The views of a scene show one set of named points, each view turned or mirrored, shifted and resized as a whole, with a little noise and some points left out.

Scene 1
View 1
Zopaf: -2; 16; 18; 2; 14; 10; 5; -21; 9; -10; -7; 15; -2; 3; 6; -16; -11; 7; 41; 1; 5
liro: -7; 11; 13; 2; 3; 20; 2; 4; 7; -1; -6; 4; 1; 3; 10; -6; 5; -18; 27; -10; 16
Pazu: 0; -1; 6; 2; -1; 9; 3; 2; 2; -6; 0; 4; -1; -2; -1; -6; -4; 0; 18; 7; 4
fomug: 4; -8; 6; 3; -4; 1; 2; 4; -1; -8; 4; -1; -1; -5; -7; -6; -4; 3; 12; 15; -1
nev: -10; 5; 6; 2; -5; 25; 1; 19; 4; 2; -4; 0; 2; 1; 10; 0; 10; -25; 16; -12; 19
zemep: -3; -14; -6; 0; -18; 17; 4; 29; -4; -1; 3; -3; -2; -6; -3; 5; 4; -9; -4; 5; 8
dilos: -7; -3; 1; 1; -11; 23; 2; 24; 1; 1; -1; -1; 0; -2; 5; 2; 8; -19; 8; -5; 15
gim: -3; 4; 5; -1; 0; 17; 7; -1; 3; -8; -4; 13; -4; -1; 3; -7; -10; 7; 23; 3; 6
kam: 1; -17; -7; 0; -16; 11; 5; 23; -5; -5; 6; 0; -3; -8; -8; 2; -3; 4; -4; 14; 0
Tig: -8; -13; -10; -1; -22; 28; 5; 38; -4; 2; 1; 0; -2; -5; 2; 9; 7; -15; -8; -3; 15
lopip: 1; -5; 8; 4; -4; 4; 0; 9; 1; -4; 3; -6; 1; -3; -4; -4; 4; -10; 14; 9; 4
Sitif: -2; 6; 11; 2; 4; 12; 3; -3; 5; -6; -3; 7; -1; 0; 4; -9; -3; -3; 27; 2; 7
Godez: 7; -8; 5; 2; -2; -4; 3; -4; -1; -11; 5; 3; -3; -5; -10; -9; -11; 15; 15; 21; -7
View 2
gim: 8; -1; 6; -4; -1; -18; 2; 11; -9; -14; -10; 4; -4; 4; 1; 9; -3; 9; 0; 2; -4
Tig: -18; 19; 4; 2; 9; 5; 12; 14; 10; -6; 3; 15; 4; -2; -6; -3; 6; -18; -11; 8; 19
Sitif: 3; 2; 3; -5; -6; -18; -1; 8; -14; -9; -12; -1; -5; 0; 3; 14; -1; 7; 2; 2; 0
fomug: 2; 9; -6; 4; -4; -19; -4; 21; -5; -5; -9; 3; -7; -4; 3; 9; 0; -7; 6; -8; -4
Godez: 12; 5; -7; 7; -4; -26; -7; 26; -5; -9; -10; 4; -10; -2; 4; 8; -3; -4; 10; -13; -13
kam: -4; 15; -4; 9; 5; -10; 3; 27; 9; -7; -1; 14; -3; -3; -2; -1; 2; -18; 1; -6; 1
nev: -17; 13; 6; -9; -2; -2; 7; -1; -10; -3; -6; -1; 3; -3; -1; 11; 5; -2; -8; 13; 19
dilos: -15; 15; 4; -4; 1; -1; 7; 6; -3; -4; -3; 5; 2; -3; -2; 7; 5; -7; -7; 9; 16
zemep: -12; 18; -1; 5; 5; -3; 6; 18; 7; -4; -1; 11; 0; -4; -3; 0; 5; -18; -4; 1; 11
Pazu: 2; 5; 0; -1; -4; -17; -1; 14; -9; -8; -9; 2; -5; -1; 2; 10; -1; 0; 3; -1; -1
Zopaf: 15; -9; 6; -10; -10; -28; -4; 3; -24; -14; -18; -6; -7; 5; 7; 20; -6; 23; 6; 3; -9
lopip: -6; 12; -5; 1; -6; -14; -3; 14; -8; -1; -9; -1; -5; -7; 3; 12; 3; -8; 3; -3; 4
liro: -7; 4; 7; -11; -6; -10; 4; -4; -19; -6; -11; -5; 0; 0; 2; 17; 1; 10; -5; 12; 11
View 3
gim: -7; -2; -4; -18; 11; 30; -34; -3; 9; 29; -6; 7; 16; 5; 5; 5; 0; -15; 13; -3; 4
Zopaf: -21; 8; 14; -33; 9; 54; -55; -1; 12; 60; 5; 9; 10; -2; -14; 5; -23; -28; 33; -7; 7
fomug: -10; -28; -2; -23; 9; 7; -8; -2; 0; 20; -16; 8; 4; -13; 4; 15; -1; -18; -4; -6; 16
Godez: -20; -40; -15; -23; 13; 13; -16; 1; -2; 30; -18; 11; 7; -9; 2; 28; -10; -20; -12; -8; 20
liro: 8; 26; 28; -25; 3; 27; -26; -9; 14; 20; 3; 2; 9; -7; 1; -21; 11; -15; 40; 0; -5
kam: 5; -30; -23; -6; 13; -11; 4; -4; 1; -7; -24; 5; 15; 0; 22; 12; 22; -4; -19; -2; 10
Tig: 29; 3; -9; 1; 8; -17; 11; -10; 9; -32; -19; -1; 20; 6; 35; -17; 49; 6; -1; 6; -7
Pazu: -6; -11; 2; -21; 9; 17; -20; -4; 5; 23; -10; 6; 9; -6; 4; 5; 2; -16; 9; -4; 9
lopip: -2; -15; 13; -24; 5; 0; -1; -6; 2; 12; -13; 6; 1; -19; 4; 1; 8; -16; 9; -3; 11
zemep: 15; -13; -8; -5; 8; -14; 10; -9; 4; -17; -20; 2; 13; -2; 25; -4; 34; -1; -5; 2; 2
Sitif: -7; 3; 12; -26; 7; 29; -30; -4; 9; 31; -3; 6; 9; -6; -2; -1; -2; -20; 23; -4; 4
nev: 21; 24; 25; -17; 1; 6; -6; -12; 13; -4; -4; -1; 9; -8; 13; -26; 30; -7; 32; 4; -8
dilos: 20; 12; 12; -12; 4; -1; -1; -10; 10; -11; -10; 0; 12; -4; 19; -19; 33; -5; 18; 3; -5
View 4
gim: 2; 5; 17; 9; -1; -2; 9; 6; 4; -16; 6; -10; 30; 6; 16; -11; -19; 0; 19; 7; 4
dilos: 10; -23; -8; -7; 1; 5; -1; 2; -13; 4; 7; -2; 11; 5; 6; -14; -17; -23; 21; -19; -7
Sitif: 4; -3; 16; 5; 2; 1; 15; -1; -3; -16; 4; -12; 28; 1; 16; -3; -11; -10; 12; 11; 6
zemep: 8; -13; -16; -17; -5; -3; -6; 4; -10; 12; 13; 15; 3; 12; 8; -17; -23; -3; 19; -18; -9
Pazu: 3; -1; 8; -2; -1; -4; 11; 0; -2; -10; 8; -1; 21; 6; 15; -6; -14; 1; 12; 9; 4
Zopaf: 1; 7; 34; 19; 4; 1; 24; -1; 6; -32; 0; -25; 43; -2; 21; 1; -8; -7; 11; 28; 13
nev: 12; -29; -2; -3; 5; 11; 4; 0; -16; 0; 3; -11; 16; 0; 5; -11; -11; -34; 21; -17; -5
lopip: 7; -9; -1; -13; 0; -2; 12; -6; -11; -3; 10; 7; 11; 3; 13; -2; -9; -4; 5; 7; 2
kam: 5; 1; -13; -18; -7; -10; -4; 5; -5; 10; 16; 22; 4; 15; 12; -16; -26; 15; 16; -8; -6
liro: 8; -18; 13; 7; 5; 9; 12; -1; -9; -14; 1; -20; 28; -2; 11; -5; -9; -28; 17; 0; 2
Tig: 10; -22; -20; -15; -4; 2; -13; 9; -12; 18; 11; 11; 2; 13; 3; -24; -27; -14; 28; -35; -14
Godez: -1; 16; 9; -9; -5; -13; 14; -1; 2; -11; 13; 14; 18; 9; 21; -3; -16; 25; 4; 24; 8
View 5
fomug: 7; 14; -2; 6; 12; 9; 7; 5; -4; -5; 4; -9; 5; -4; 8; 7; -1; -15; -21; 0; -13
kam: 1; 20; -4; 10; 24; 6; 13; 2; -11; 23; -8; 5; 12; 2; 16; -5; 18; -13; -19; 5; -7
Sitif: 13; 11; -15; 4; -2; 6; -1; -5; 4; -15; -7; -12; -3; -4; -15; 15; -8; -17; -38; -11; -4
Pazu: 10; 14; -11; 6; 5; 7; 3; -1; 0; -7; -4; -8; 2; -3; -5; 10; -2; -16; -31; -6; -7
liro: 11; 8; -25; 5; -10; -7; -8; -22; 9; -11; -24; -11; -7; 2; -24; 16; -8; -24; -38; -7; 6
lopip: 3; 9; -6; 5; 6; -1; 2; -7; -1; -4; -7; -10; 1; -1; 4; 8; -2; -21; -17; 7; -8
Zopaf: 25; 11; -18; 3; -10; 16; -2; 2; 8; -36; 5; -20; -7; -10; -29; 25; -20; -14; -52; -27; -8
Tig: -5; 17; -20; 12; 17; -11; 5; -21; -5; 39; -36; 13; 9; 11; 4; -8; 25; -20; -22; 10; 10
Godez: 12; 17; 3; 5; 15; 19; 11; 17; -7; -12; 17; -11; 7; -9; 9; 8; -3; -10; -25; -7; -19
dilos: 0; 11; -22; 8; 5; -11; -2; -23; 1; 16; -32; 1; 1; 7; -6; 2; 10; -23; -26; 6; 8
View 6
fomug: -3; -8; -12; -11; -3; -14; 4; -1; -19; 3; 9; -12; -13; 1; 0; 5; 10; 10; -6; -11; -5
liro: 20; -4; 25; 14; 18; -6; 13; -5; -28; -11; -5; 24; -18; 9; 9; -5; 33; -5; 19; 14; -11
Pazu: 8; -6; -1; -1; 5; -15; 4; -1; -24; -2; 5; -1; -16; 6; 1; 3; 18; 6; -1; -8; -5
gim: 23; -2; 5; 10; 13; -23; 0; -1; -30; -7; 1; 4; -18; 16; -2; 5; 25; 6; -6; -17; -2
zemep: -5; 6; -12; -19; 13; -2; 12; 17; -23; -4; 10; 1; 21; -30; -3; -6; 24; 1; 16; -22; -22
nev: 10; 2; 19; 2; 22; 4; 18; 5; -26; -11; -1; 25; 4; -14; 8; -12; 36; -8; 30; 9; -22
Sitif: 17; -7; 11; 10; 8; -16; 5; -8; -27; -5; 0; 7; -24; 16; 4; 2; 22; 4; 2; 2; -3
kam: -8; 4; -25; -23; 6; -11; 4; 18; -22; 1; 14; -14; 16; -24; -8; 1; 16; 9; 0; -35; -15
Godez: -1; -11; -18; -10; -8; -24; -3; -3; -20; 7; 11; -22; -22; 12; -4; 11; 3; 16; -19; -18; 3
dilos: 6; 5; 7; -5; 19; 2; 16; 10; -26; -9; 3; 17; 12; -20; 4; -10; 33; -5; 25; -4; -22
Tig: 1; 14; -6; -17; 26; 3; 15; 24; -27; -9; 7; 12; 34; -40; -3; -10; 35; -4; 27; -26; -30
lopip: -5; -9; -3; -10; 0; -5; 10; -1; -18; 1; 7; -2; -9; -5; 5; -2; 15; 4; 8; 4; -11
Zopaf: 31; -13; 19; 26; 5; -28; -2; -18; -30; -6; -5; 8; -47; 43; 5; 8; 21; 7; -12; 5; 9

Which points are out of place in each view (at most two, in the order of its rows)? Write none if all are in place.
view 1: nev
view 2: Sitif
view 3: gim, Godez
view 4: liro
view 5: none
view 6: kam
